Each row is a point on a tangle of strands that fork, close into loops and nearly touch. The rows are in no order.
Two points are linked if the straight distance between their rows is under 48.4. Some points are linked to none.
Ruz: [  3   8  -7  -4   1   1   1   8   7   2 -21  -7  -5  -3  24   4  19  28
   7 -11  -7  -2  -6 -11 -19   1   8   4  -4 -16 -13  21 -16  -2   5 -12
 -23   4   6   0   0 -29   8   0  -3   2]
fug: [-27  18   0   5   8  -1  23 -25   3   9 -25 -12  15   0  29 -23  11  12
  16  -6  18  11   8  19  34 -21   7 -42  20   8  22  -3  10   8   4  -1
  13   2  30  -1  -5  -3  23 -17 -10  16]
gade: [ 30   7  23  22  40 -12  -5   8 -10  19  11  39 -30  -3  -9  11  -2  -5
  -6  13   4 -12 -37 -23  -6  14  -2   9 -20 -16 -35   4  20 -54  -6  -8
  -7 -14   0  14   0  16  10  -6  -4  -5]
Tefek: [  1  -2  -4   2   3   8   0  -9 -16  13  21   5  -8   0   2  -8  -5  22
 -16   8   4  19   0 -10  13   0 -13 -19  -5  11  19  -1  -3   0  -4  22
  12   3  23 -19   0   1  10 -39  -2   3]
Pegal: [-13  -4  -4 -16   9   0   8 -16   2   0 -10   5  -8   0  -8  14  -7  -4
  -6  -3  -5  -6   2  14 -23   4  -1  -2  16  -3   0  -9  -9  37  -3  -3
  15  -9  -5   2   7  -5 -26   9   9  -8]
fedun: [  2   3 -28  10 -10  11   1   2  -6   7  27  -8  19   4 -14  -3 -25 -18
   5   3 -10  10   2   3   0  -5  -3   0   8  40  17 -17  -2  19   6  22
  18   2  -8  -1  13  19  12 -21 -17 -14]
Geguz: [-17   6 -17  -4   8   5   9 -17  -2  -2  10  -9   6  -4 -13   6 -16 -15
  -3   6  -5   7   1  13 -11  -7   0 -10  15   6   6 -18  -5  40  -5  16
  23  -8  -4   3  -5   0 -12  -2   4 -11]
kib: [  7 -11  -3   3  -4  11  -7   0 -20  16  21   5  -9   1  -4 -11 -11  20
 -18   9   4  14   0 -14  11   5 -20  -8  -8  20  17  -4   3  -3  -4  20
  14   3  20 -18   7  12  10 -40 -10   5]
bivat: [ 15  13   5  20  16 -10 -14   0  -1  -5  -6  14 -15  -5   6  10  19   7
  -1 -21  -8  -6 -17 -15  -7  18  -5 -16 -24 -33 -18  13   7 -41   4 -14
  -7 -13  10  19   2   0  17  -8   3  -8]
sofe: [ -8  -4   1 -17  13   2  21  20  13 -16  -9   7  12   3  15  12  -1  13
   0   1   1 -22 -27   4 -15  -5   7  30  -5 -21 -10  30 -18  -1   6  -8
 -13  -5   2   3 -16 -27   2  23   1   3]
lobu: [ -5   1 -15  -9  -2  11  -3 -16  -5  12   8   6 -12   2   1  -7 -20  12
  -9   8  -3   6   4  -9  -2  -7   1   3  -4  19  10  -9  -8  16 -15  14
   9  -3  11 -12   1   0  -3 -32  -1 -10]
nilu: [ 13   8 -26  11 -18   8   4   9  -3  12  32 -15  30   3 -22  -1 -24 -26
   7  -5  -9  12  12  13  11  -4  -5   0  16  45  13 -10  -1  20  18  19
   9   7  -7  -2  17  28   7 -10  -9 -10]
tefe: [-15   7 -23  -8   8   9  10 -26  -9  10   8   5  -5   0   8  -7 -17  10
  -3   5   3  10   4  -2   3 -13   3 -13   4  12  10  -8 -13  23 -12  16
  10  -5  13  -7  -6 -10   1 -26  -2  -7]
lim: [ 18 -14 -18  12 -46   1 -14   5  10   9  18 -13  17  -1 -34  -4 -15 -39
  -4  14  12   5  24   7  23  19   6  19  19  23   4   4  16  -4   2   8
 -10  17  -9  -6  13   6 -23   1   4  10]
led: [ 13  -6  -2  15  15   7   0  23   2 -16   8   8 -36   5  24   9   5   8
   2  17  -5  -3 -16 -22 -16  -2  13  16 -29 -12 -13   7  -2 -49   3   7
 -17   3  -7  11   3  -3  18  16   1  20]
miza: [-17   8  15  16  13 -15  22 -24   4   2 -13 -12  29  -7   7 -13  20  11
  15   4  -5   8 -14  14  38 -16  -9 -48   0   1  18  -5  16  -6  18  -6
  15   3  28  -2 -17  10  23 -27 -11  13]
kel: [ 16   8   3  -7  -2   7   8  17  11   5   0   7  -9   4  15  -1  10  24
 -10  -9  -1  -5  -6 -15 -21  -9  14  21 -16 -11 -17  10  -7  -7   1  -2
 -20  -3  -7 -12   2  -5  14  -4  -5   4]
Gemu: [ 11   7   3 -15  -8   9   1   6  13  14  -3   7 -13   3   8  -9   5  24
 -14 -12  -5  -6   1 -14 -16  -5  11  17  -8  -5 -14   6  -7   7 -10  -4
  -9  -2   0 -16   6  -3   1 -13  -3   0]
gog: [ -1   3   1   5   3  -9 -12  -7   3  -5 -33 -15 -11 -12  25   6  24  24
  19 -17 -18   8   0 -11  -5   9  -5 -24  -8 -18  -9  15 -14 -13   8 -19
 -11   9  11   7   1 -13   4  -3  -2   3]
paran: [  0   5  -8 -13   5   2  14  16   8  -3 -16  -2   6  -1  19   6  10  19
   1  -5  -5 -13 -19  -1 -19   0  11  20  -4 -20 -14  26 -17   3   3 -13
 -21  -4   6  -1  -8 -30   6  10  -2   2]
mobe: [-25  -1   9 -16  20  -7  13  15  -1 -22 -16  -7  16  -4  20   9   7  15
  22   5   0 -13 -26  -1   4  -5   8  30  -4 -30  -7  29 -33  -9   5 -11
 -24 -19  -3  18 -23 -32  -1  31  10   7]
Peloz: [ 23  -6   3 -11 -27  -8   5   3  11  12  -1  21  11   8 -11  -9  -8  -5
  -8  -8  13 -19   9  -9   6 -12  18  35 -12   8 -18  -3  12 -11 -12  -1
   4   4 -29  -7   3  18  -3   7  -3  -3]
Lup: [-10 -17  17 -22  -4  12 -15  16   0 -18  11  -8  -7  -3  -8   1   2 -12
  -2   1  24  16  38  15 -16  -7  -9   8  25  10  21 -24 -10  40   3   0
 -22  -5 -10 -13   8   4 -20  28   2  -3]
Kered: [ -5  13 -28   8  -1  13   4  -7  -8   9  23  -2  15   7  -6  -6 -19  -8
   1   3  -8  11  -1   7  -3  -6   2  -9   6  33  20 -18  -3  25   2  27
  20   1   1   0   3   5  15 -23 -17 -16]
tata: [ -6  -4   9  14  13 -19   4 -33  -8   2   4  -9  -1 -11  -4  -2  15  15
   8   1 -20  15 -11  -8  25  -7 -20 -45 -11 -12   6  -3   1  -7   9  -6
  -1   5  25   2 -23   9   5 -29   4   4]
faf: [ -9  23 -26   9   2   5  14   3   0   8  17 -17  23   9 -13  -8  -3 -21
   4   0 -11   8  -1  28  -3  -3   7 -17  18  14  19 -18  -3  44  12  29
  26   5  11   3  -4  -1   7   1 -19  -7]
faz: [ 10  -6  -4 -10 -24   6 -14   4   7  12   2   8  -8   6 -10 -19 -19   4
  -8   2  -1  -4   8 -15   3   0   9  22 -12  20   3  -9   2   5 -24  -1
   6   0  -5 -17   7  14   0 -26 -11  -4]
dad: [  5  -9  -1  -7 -29  -4 -10   3  10   9   1  -3   2   9 -21 -10 -18 -18
 -10   1  -6 -14  12   0   0   0   7  23   0  17  -2 -10  13   8 -13  -3
  11   2 -26  -7   7  12 -15   1   7  -8]
vozu: [ 13 -18  -2   2 -16  13 -14   7 -17  16  14   6  -9   2  -7 -13 -19  14
 -14   7   6  12   3 -18  13  13 -10   5  -9  26  12  -4   8  -6 -12  13
  13   5  17 -19  14  19   7 -42 -15   8]
befum: [ 10  -1  19  24  24  10  -8  18   4  -9   8  30 -52   5  19  13  -3  -2
  -3  14  -8 -14 -34 -23   8  19   3  10 -35 -13 -15  12  13 -66 -15   3
   2  12   4  19   0   2   4  24  -2  18]
fabut: [ -8 -15  13 -15 -12  12 -16  16   0 -11  14 -18  -1  -5 -19  -2  -6 -22
  -3   0  21  12  34  15  -8  -5 -11   6  22  10  20 -20  -2  28   5   4
  -7  -3 -14 -19   7   6 -25  25  12  -1]
morin: [ -9   7 -10   3   6   5  10 -24 -14   8  11   2   0  -2  11  -7   0  21
 -10   3   7  20   4  -4  19 -11 -10 -34   0   6  19   2  -3   3   2  20
   8   5  25 -11  -9  -9  13 -32  -3   2]
benu: [ 16 -10 -12   4 -44  -7 -12   1  14  12   2  11  11   7 -25 -17 -14 -21
  -2   4   8 -11  13 -11  21   9  15  30  -2  22  -5  -2  16  -7 -19  -2
   7   7 -20   1   3  14  -5 -13 -10   1]
ded: [-19 -15  12 -14  10   9   0   0   0 -25   3 -10  -7  -5  -5  14  11  -7
  -7   2  12  21  23  21 -30   2 -10  -6  27  -8  16 -19 -13  44   7   2
  -5  -6 -12  -1  14   2 -19  26   6   2]
sokeg: [ -5   9 -11   5  21  -8  -5  11  -4 -26 -19  -2 -13  -8  36   5   9   9
  18   3  -6  -8  -8 -16   6   2   6   5 -28 -24  -5  24 -15 -46  -2 -17
  -7 -16   3  28  -6 -27  18  21  15   4]
kav: [ 20 -14 -18  13 -50  -3 -13   1  15   9  13  -5  17   3 -34  -7  -9 -37
  -3  17  10  -2  15  -2  23  24  10  21  14  25  -2   5  19  -6  -4   5
  -4  16 -15  -2  12   7 -17  -5  -4  10]
Risi: [-21   4  -3 -12  11  -6   6  14  -3 -16 -26 -16  15  -7  24   6  10  18
  24   1  -3  -8 -24  -3   1  -3  12  21  -1 -28  -9  29 -26  -9  -1 -16
 -24 -14  -2  14 -19 -38   7  25   3   5]
kes: [ -6 -19  19 -13  -6   7  -8  12   5 -14  -8  -2  -8  12  -9   2   7 -11
 -12  -5   7  -6  21  15 -27   5  -7   6  19   1  11 -14   3  25   6  -2
   3   1 -27  -5  13   0 -20  32  10  -4]
dil: [ -7   9  11  19   9 -22  25 -23   0  15  -6  -6  33   7  -4 -14  29   4
   5   1 -12   5 -19  18  37  -8 -13 -45   2   8  20  -4  23  -5  26 -11
  11   2  40  -6 -11   4  29 -26 -23  10]
sobur: [  2   3   0  16  24   4 -10  14   3 -24   2  16 -42   1  31   7   1   4
   4  11  -7 -12 -21 -18   3   7  10   8 -34 -18 -10  18  -6 -58  -5   1
  -4  -5  10  27  -1 -14   9  20  13  13]
kor: [ -2  -1   7   7   5 -11  -5 -23   0   1 -12 -12 -18 -11  13   0  19  28
  10  -8 -15  14   5 -14  10   0 -11 -33  -9 -16   0   6 -10  -4   9  -7
 -11   7  18  -3  -4  -3  -4 -21   8   5]
dubak: [ 12 -14  -6  -5 -26   9 -17   5  -2  15   5   8  -7   6  -8 -18 -20   6
  -6   5   3   1   7 -16   8   5   1  18  -9  26   8  -8   7   1 -22   5
   9   2   3 -16  12  18   2 -35 -14   3]
vafoz: [ -1   7  -8  10  23  -3  -8   9  -2 -29  -8   6 -28  -4  36   8   2   7
  12   9  -5 -11 -12 -17   2   4  11   9 -33 -24  -9  21 -13 -53   1  -6
  -9 -13   8  30  -5 -22  13  22  18   8]
Vobu: [  7   8  -8   3   4   0  -4  13   5 -12 -17  -7  -8  -3  27   6  23  21
   8 -10  -8  -1  -6 -15 -16   6  10   1 -13 -24 -13  23 -12 -23   8  -9
 -18  -4   1   9  -2 -27  19   4   4   4]
rafim: [ -4  -5 -21  -5  -7   8  -4  -8  -2   9  12   0  -1   0 -11  -3 -28  -7
  -6  11 -11   4   4  -3  -3  -6   1   8  -1  27  11 -15  -4  19 -14  12
  17  -5  -3  -9   6   9  -2 -25  -5 -12]
Nam: [-19  13 -17  -7  12   4  17 -33  -8  10  -5   3  -1  -3  18  -5  -8  16
   6   0  11  15   7   1  12 -20   6 -27  12   6   9  -5 -10  19  -8  12
   5  -2  18  -1 -10 -12   4 -19  -2  -4]
nirik: [-14  16  25  -6  34  -7  -9 -23 -22  27 -32  -2   2 -19  22  16   1  26
  41   0 -26  -5 -28  14   2  -1 -16 -27 -26  -9 -13  -8   6 -30 -13 -35
  -6  -1  37  11   6  28   6 -12 -23   8]
noti: [  2   5   3  20  14 -19  17 -21 -20  10  18  -3  19   2  -9  -5  16   7
  -7  10 -14  14 -17  -2  33  -6 -26 -41  -6   3  12  -1   9  -5  18   7
   5   3  33  -5 -21   7  24 -31  -7  -2]
vozen: [ -2  21 -20   0   0   8  17  16  -7   3  23 -24  29   4 -20  -6  -5 -22
   3  -3  -8  14   8  34  -2   0   1 -15  21  14  21 -17   2  46  16  27
  25  12  14  -5   3   7   2  10 -16  -1]
ker: [  5   1   0 -19 -10   6   1  -4  10  17  -6  11 -11   7  -1  -6 -10  13
 -14  -5  -7 -10   2  -7 -15  -3  11  21  -5   6  -9  -2  -3  17 -17  -6
   1  -4  -3 -12   6   0  -7 -12   0  -7]
dab: [ 15  20  13  18  21 -15 -17  -7 -10   4  -4  20 -12  -3  -2   7  14   6
  -2 -20 -14 -13 -25 -14   1  16  -8 -14 -18 -29 -29  12  13 -36  -6 -25
 -13 -16  17  19   0   4  15 -16  -2 -15]
zuf: [ 27  16  20  21  33 -13 -10   1 -12  17  11  35 -24  -3 -10   5   3  -3
 -11   3   2 -10 -33 -19  -5  11  -5   4 -15 -20 -42   6  21 -44 -14 -15
 -12 -21   7  15  -4  11  16 -16  -3 -17]
sof: [-11  -6  12   8  23 -16   6 -32  -2  -2 -26 -16   2 -19  17   6  14  21
  30  -5 -16  11  -3  -3  20 -11 -12 -45  -7 -10   2  -5  -4 -11  13 -10
   3   5  18   6 -10  21   1 -17   4   9]
tavi: [  9  -5   3  20  20   7  -9  19   4 -17   7  16 -47   4  26   9  -1   3
   0  15  -9 -11 -21 -21  -4  11  12  11 -33 -13 -12   9   2 -60  -6   4
  -5   6   2  20   2  -5  11  22   5  19]
bim: [ 13  -6  -3  -5 -37  -9  -7   0  15  11  -3   9  10   9 -22 -15 -11 -16
  -5  -1   5 -15  11  -8  12  -1  17  32  -5  17 -10  -6  14  -4 -15  -5
  10   4 -29  -2   3  14  -8   0  -2  -4]
revu: [ 23 -12 -19  10 -53  -6 -14  -1  16   9   6   9  16   6 -33 -14  -7 -29
   1  13  12  -4  12 -12  25  21  16  27   6  23  -7   3  18  -9 -12   0
   0  14 -20   6   4   8 -12 -10 -13   7]
fozef: [  0   9   4  21  13 -22  23 -22 -15  12  10  -4  29   6 -11 -10  24   4
  -3   5 -15   9 -21   5  32  -8 -21 -44  -1   6  14  -1  15  -4  24  -6
   5   3  36  -4 -19   6  29 -30 -20   0]
teg: [-20  12 -11  -2  13   2  19 -35  -5   7 -12  -1   4  -8  24  -8   1  19
   9  -3  13  18   9   0  20 -22   4 -32  15   6   8   1  -7  14  -2   7
   1   1  21  -3  -9  -8  11 -21   0   4]
feres: [-16 -10   6 -18   8  -1  10   3   8 -15 -25  15   0   7   9  18   7  -1
  -7  -6   5 -17  -8  23 -27  19  -6   3  14 -14   2  15 -14  28  -1 -19
  10  -2   2   9  11 -20 -24  26   1  -4]
kegi: [  2  -2  -2 -15 -13   1  -5  -4  11  10  -2   2  -6   8 -12  -5 -18  -6
 -13  -2 -12 -14   8   0 -11  -1   7  19   0  13  -2 -12   2  20 -16  -4
  12  -4 -15 -13   5   9 -14  -6   5 -12]
nodo: [-32   7   3  -6  13   6  17 -10  -5 -23   3 -13  10 -10 -11  14  11 -11
   1  -2  16  26  17  25 -14  -2  -1 -21  29 -16  11 -16 -10  49   7  14
  14  -6   0  13   0   3 -17  21   5   1]
Rarab: [-15 -13  16 -24   6  14  -4  11   0 -26   8  -4  -8  -5  -5   9   8  -8
  -2   1  20  25  33  19 -21  -7 -11   1  28   1  21 -25 -14  47   5   1
 -20  -7  -9  -8  12   4 -18  26  -1  -2]
zopul: [  2  16 -16  -3  -9   9  12  20 -11  -1  29 -26  29   2 -21  -1 -14 -27
   4  -2  -4  16  12  29   0  -6  -7 -11  19  19  21 -14   3  37  14  25
  19   9   5 -11   4  11   1  11  -6  -2]
boma: [ -2 -11  -2  -5 -21   3 -11   5   2  -1  14 -22   4  -2 -26  -2 -18 -28
  -6   8  -3   1  17  10  -2  -1  -4   9  15  14  13 -13   9  17  -3   2
   7   0 -20 -14   8   9 -24  11  14  -4]
repeb: [ -7   2  -6  -8   8   4   1 -24   0  12  -7   0 -17  -8  17  -4   4  29
   0  -2  -5  12   8  -9   2  -7   0 -16   2   0  -1   6 -14  14  -5   1
 -10   3  17 -11  -2 -11  -8 -24   5   2]
Rufib: [ 15   0  21  24  31   2  -5  17   2   1  10  39 -47   1  13  15  -3  -5
  -5  12  -6 -17 -38 -20   4  22  -1   8 -32 -13 -16  14  18 -64 -10   0
   1  10   9  17   3   7   5  16  -1  12]
gugu: [-16 -10   7 -13   6   8   2   1  -1 -18   8 -16  -4  -4 -17  10  -1 -13
  -6   1   6  15  19  16 -22   0 -10  -8  24  -3  12 -20  -5  39   5   4
   8  -8 -14  -5   7   3 -24  19  13  -4]
Nobov: [ -8  -3  -9  -5  -9   9   0   7  -3  -7  22 -25  10  -6 -25   5 -20 -27
  -2   6  -2  12  17  16  -5  -7 -11  -1  18  13  16 -17   4  31   1  14
  12  -3 -13 -13   4  11 -14   9  12  -6]
mubo: [-21  -4  13 -20  18  -1  18  17   8 -25 -10   3  16  -1  17  12   2  15
  12   4   4 -19 -31   7  -2  -4   6  32  -5 -30  -5  34 -31  -1   4 -11
 -14 -15   1   8 -21 -28  -7  32   7   7]
Zupav: [  1 -10 -20   1 -20   5 -10  -1   2   7  13  -7   3   0 -18  -5 -30 -22
  -1  11 -13  -1   8  -2   2  -1  -1  12   3  31  11 -14   2  15  -8   7
  13   1 -11  -9   9  17  -7 -16  -1  -9]
Bomez: [  9  -4   5 -21   0   3  21  17  14  -6 -11  16   9  12   3   9  -2   3
 -14 -11   2 -25 -13   8 -26  -5   6  29  -5 -11 -12  13   1   4   0  -9
   1   0 -10  -7   1  -6  -1  21   0  -6]
Rovad: [ 11 -10  11   4 -38   3 -12   6  10   2   6   0  23   4 -18 -11   5 -21
 -10   0  37  -9  27   5   9   8  15  25  14   4  -5  -5  18 -12   7   9
  -7  17 -42   0   2   1 -22  27  13   8]
ran: [ 23  22  22  23  24 -11 -19  -4 -19  23   9  25 -18   3 -15  -4   4   2
 -11  -1  -3  -7 -27 -17   1   9  -9   0 -12 -21 -46   2  19 -34 -21 -21
 -11 -22  12  16 -11   6  19 -26  -9 -22]
Kek: [ -3  -2   6  16  15 -20   5 -30 -18   0  13  -8   6  -7 -10  -4  13   8
   4   9 -22  12 -16  -5  30  -6 -21 -40 -11  -5   3  -5   7  -9  12  -6
   3   1  28   1 -26  11  12 -36  -2   1]
zes: [  2 -11  14 -14  -9   2   1   7   9  -7 -13   6  -2  14 -10   4  -1  -8
 -16 -13   1 -21   9  12 -28   4  -3  15  10  -2   0  -6   7  17   1  -5
  12   0 -26  -4  11   0 -17  27  10  -6]
farez: [-21   6  20  12  19 -13  19 -29   8   1 -20 -15  24 -14  14 -10  18  18
  23  -2  -4  13  -7  10  32 -22  -4 -47  -1  -3  12  -6   9  -9  16  -5
  13   3  20   3 -15  18  18 -25   0  13]
nemi: [  3 -16  -3  -2 -30   5 -18  11  -1   2  18 -22  10  -4 -27  -2 -20 -33
  -4  10  12   4  27  11   8   2  -6  10  18  18  15  -8  10  13   2   6
  -2   5 -13 -17  11   7 -21  12  13   2]
las: [ 23  -2  22  23  36  -6  -4  13  -5  11  11  42 -41  -1   3  16  -3  -6
  -5  14  -2 -15 -40 -21  -2  19  -4   7 -29 -12 -24  11  20 -59  -5  -6
  -4   2   8  16   5  12   7   9  -2   5]
libak: [ 15   2  -5  14  16   0  -4  19   2 -16   3   6 -23  -2  22   7  16  11
  -1   0  -5  -3 -12 -20 -17   5  11   6 -27 -24 -13  13  -5 -46   8   0
 -14  -7  -4  12   2 -10  22   5   6  10]
vuz: [ -5  -2  11  11  11 -15  -4 -30  -4  -2  -2 -11 -12 -13   3  -1  15  22
   5  -4 -18  18  -1 -11  19  -2 -15 -40  -9 -15   1   0  -2  -6   9  -6
  -5   6  20  -2 -13   3  -1 -26   9   5]
gimim: [-15  -8   2 -13   6   3   3  -7   4 -10   0  -8  -6   0 -15  12  -7 -13
  -9   2  -4   2  11  16 -23   3  -6  -3  19   0   7 -17  -4  37  -1   2
  14  -8 -16  -2   6   5 -27  15  15  -7]
pebu: [-14  -9   1 -17   6   0  10  -7   6  -5 -19  10  -6   5  -1  16   0   0
  -8  -4  -3 -11  -1  15 -30  11  -6   1  16  -9  -2  -1  -9  35  -2  -9
  11  -5  -3   3  10  -9 -26  18   8  -7]
des: [  7  -9  19   1 -32  16 -19  12   8   3   9   2  19   3 -14 -14   7 -19
  -9   0  52  -5  35  12   5   5  13  29  17  10   0 -10   9  -3  13   8
 -23  16 -31  -2  -2  -5 -27  29   5   7]
timo: [ 13 -15 -15   4 -40   7 -13   7  -2   7  24 -20  20  -7 -31   1 -22 -38
  -1  12  14   7  29  14  16   9  -5  12  20  26  12   2  10   4   8  10
 -10  11  -3 -15  16   8 -22   5  10   5]
Migiz: [  9  11 -19   4 -16  11   8  17 -13   3  33 -22  31  -2 -21   3 -24 -32
   6  -9  -2  17  18  23   7  -5 -10  -6  18  28  17 -11   4  25  16  21
  13   9   1 -11  12  18   1   6  -3  -3]
pif: [ -2  -1   2   2   4  -7  -7 -15   1   3 -26 -12 -18 -13  22   5  20  28
  14 -14 -16  12   7 -11   1   2  -4 -28  -3 -14  -7  11 -14  -2   7 -12
 -16  10  13  -1  -1 -11  -3 -13   5   6]
gitif: [-13  12  -4   6  11  -1  17 -30  -8   5  -1   0   6  -4  16 -11   7  20
   1   0   8  20   4   1  30 -18  -7 -41   6   6  19   1   3   3   6  11
   7   7  28  -7 -14  -9  16 -28  -3   5]
Sizif: [ -1 -16  26 -10 -17  10 -17  21   4 -11  -3  -3  -2  13  -6  -4  10 -15
  -9  -7  23  -7  30  15 -18   1  -2  19  21   4   9 -13   7  16  10   1
 -18   8 -33  -5   8   0 -15  36   7  -3]
zufi: [ -5   7  -5   2   3 -12 -12   4   1 -14 -44 -16  -3 -12  31   7  23  20
  26 -15 -15   3  -3  -7   0   7  -4 -17 -11 -20  -4  20 -14 -21   0 -26
  -6   2   6  13  -2 -17  12  10  -2   2]
Vege: [-18   8  -5 -10   8 -12  -2  16  -6 -16 -36 -18  11  -5  31   2  15  20
  30  -1  -6  -4 -17  -3   4  -1  11  13  -4 -23  -8  27 -25 -15  -5 -23
 -20 -10  -5  16 -12 -35  12  25   2   5]
pefi: [  8 -13  14 -15 -12   1   5  12  12  -7 -12  11   6  17  -8   2  -1 -12
 -16 -15   6 -24   6  10 -21  -1   1  24   3  -3  -6  -3  12   4   2  -3
  10   4 -30  -4   7   4  -8  31   9  -9]
Kemag: [  3 -16  23  -4 -25   9 -19  18   5  -4   2   1  12  11  -7 -10  11 -17
 -10  -6  38  -8  35  11  -8   2   5  23  19   9   6 -11   7   4  12   7
 -22  14 -37  -4   3   0 -17  35   7  -3]
biviz: [-16  -4   2 -19   7  -2  14   7   8  -5 -28  11  10   2  14  15   4   9
   0  -6   1 -21 -21  17 -18  10  -3   9  12 -19  -5  28 -20  23  -4 -20
  -5   0   9   2  -1 -26 -18  21  -1  -1]
fudeg: [ 15  25  19  18  22 -10 -19 -11 -19  17   0  21 -12   2  -9  -3   7   6
  -4 -12 -13 -10 -21 -15   4  11 -10  -9 -12 -22 -40   6  17 -31 -18 -29
 -18 -19  20  16  -8   6  15 -25 -11 -20]
kosa: [-15  -1 -14 -13   7   2   8 -21   2   4   0  -1  -6  -2  -6   6 -17  -2
  -4   4  -7   1   1   5 -15  -5   4  -1  11   7   1 -13  -9  35 -11   6
  16  -8  -1  -3  -1  -4 -17  -6   6 -12]
rus: [-10   5 -17  -4   1   7   4  -3  -1  -6  18 -18  11  -5 -20   8 -18 -21
  -4   7  -6  11   7  14  -7  -7  -6  -5  18  11  14 -18   1  36   0  16
  21  -4 -10  -5  -4   8 -10   4   8  -8]
Vum: [ 11 -17  17  -7 -23  -1   0  10   4  -3  -7   9  16  15 -11   0   2 -17
 -16 -11  20 -21  17   6  -8  -2   6  27   5   1  -9  -5  16  -6   4   3
   5  10 -42  -3   7   9  -8  32  12  -2]
latos: [-14   9  -8  -5   4 -12  -9  14  -4 -15 -45 -24   4 -10  37   5  19  21
  30  -7 -10   1  -8  -6   4   4   3  -4  -7 -20  -4  22 -20 -19  -5 -25
 -10  -1   1  14  -5 -26  17  18  -3   4]
sodug: [ 10 -14  12  -2 -31  -3  -8   8   7   3  -1   5  17  10 -18  -7   3 -22
 -10  -5  25 -14  21   7   2   2  12  25   8   4  -8  -5  18  -9   4   6
   2  14 -43  -2   6   6 -15  27  14   0]
Zisug: [ 10   5  -9  10   8  -4  -7  15   4 -19 -11   0 -12  -4  24   7  18  16
   4  -9  -5  -1  -9 -18 -14   6   9   0 -21 -26 -13  21 -10 -35   7  -6
 -13  -7   1  17   0 -20  24   5   5   3]
nedo: [ 26  -4   5 -14 -16  -4  12  13  11  10   2  24   5   7  -1  -5  -8   2
  -7  -8  12 -17   0 -16  -3 -18  20  37 -16   2 -18   2   7 -12 -11  -2
  -8   1 -23 -13   5  19   9   7  -8   2]
bab: [ 26   3   3  -7  -6   4  12  22  10   9   6  14  -8   3  10  -4   3  15
  -8  -7   8  -9  -4 -21 -13 -19  17  32 -16  -3 -20   5   1 -16  -4   1
 -17  -2 -14 -13   4  10  14   0  -8   7]
mevov: [-10  19 -31   5   3   9  11 -10  -4   7  18  -5  19   6  -6  -5 -14 -12
   1   5  -6   9  -2  11  -5  -6   5 -11  11  22  17 -20  -6  36   2  29
  24   0   2   4  -4  -2  13 -13 -17 -13]

A piece is all that can be reached along the links. How many separate loops has the piece of each point below (a circle has one, a figure eight two, a Y none), and how many tips (points with one link)?
vuz | loops 0, tips 3
kel | loops 1, tips 2
nilu | loops 1, tips 0
pefi | loops 1, tips 0
faz | loops 0, tips 2

How many points has the smallest loop of links through each point below? Write 0 if it is on no loop.
Migiz | 8
ker | 9
kes | 9
kosa | 0
gog | 0

A tip is a point with one link. Name the tips that can be reached along the links from each point below, in the order of the rows.
Nobov | fabut, biviz
befum | bivat, sokeg, farez
Tefek | faz, Zupav

Name the points in between on the shortest way along the links from the first point to the second, in order.
timo, benu | lim kav revu
Gemu, Peloz | kel bab nedo
gitif, tefe | teg Nam
revu, rus | kav lim timo nemi boma Nobov
Rovad, zes | sodug Vum pefi
Kemag, sodug | des Rovad
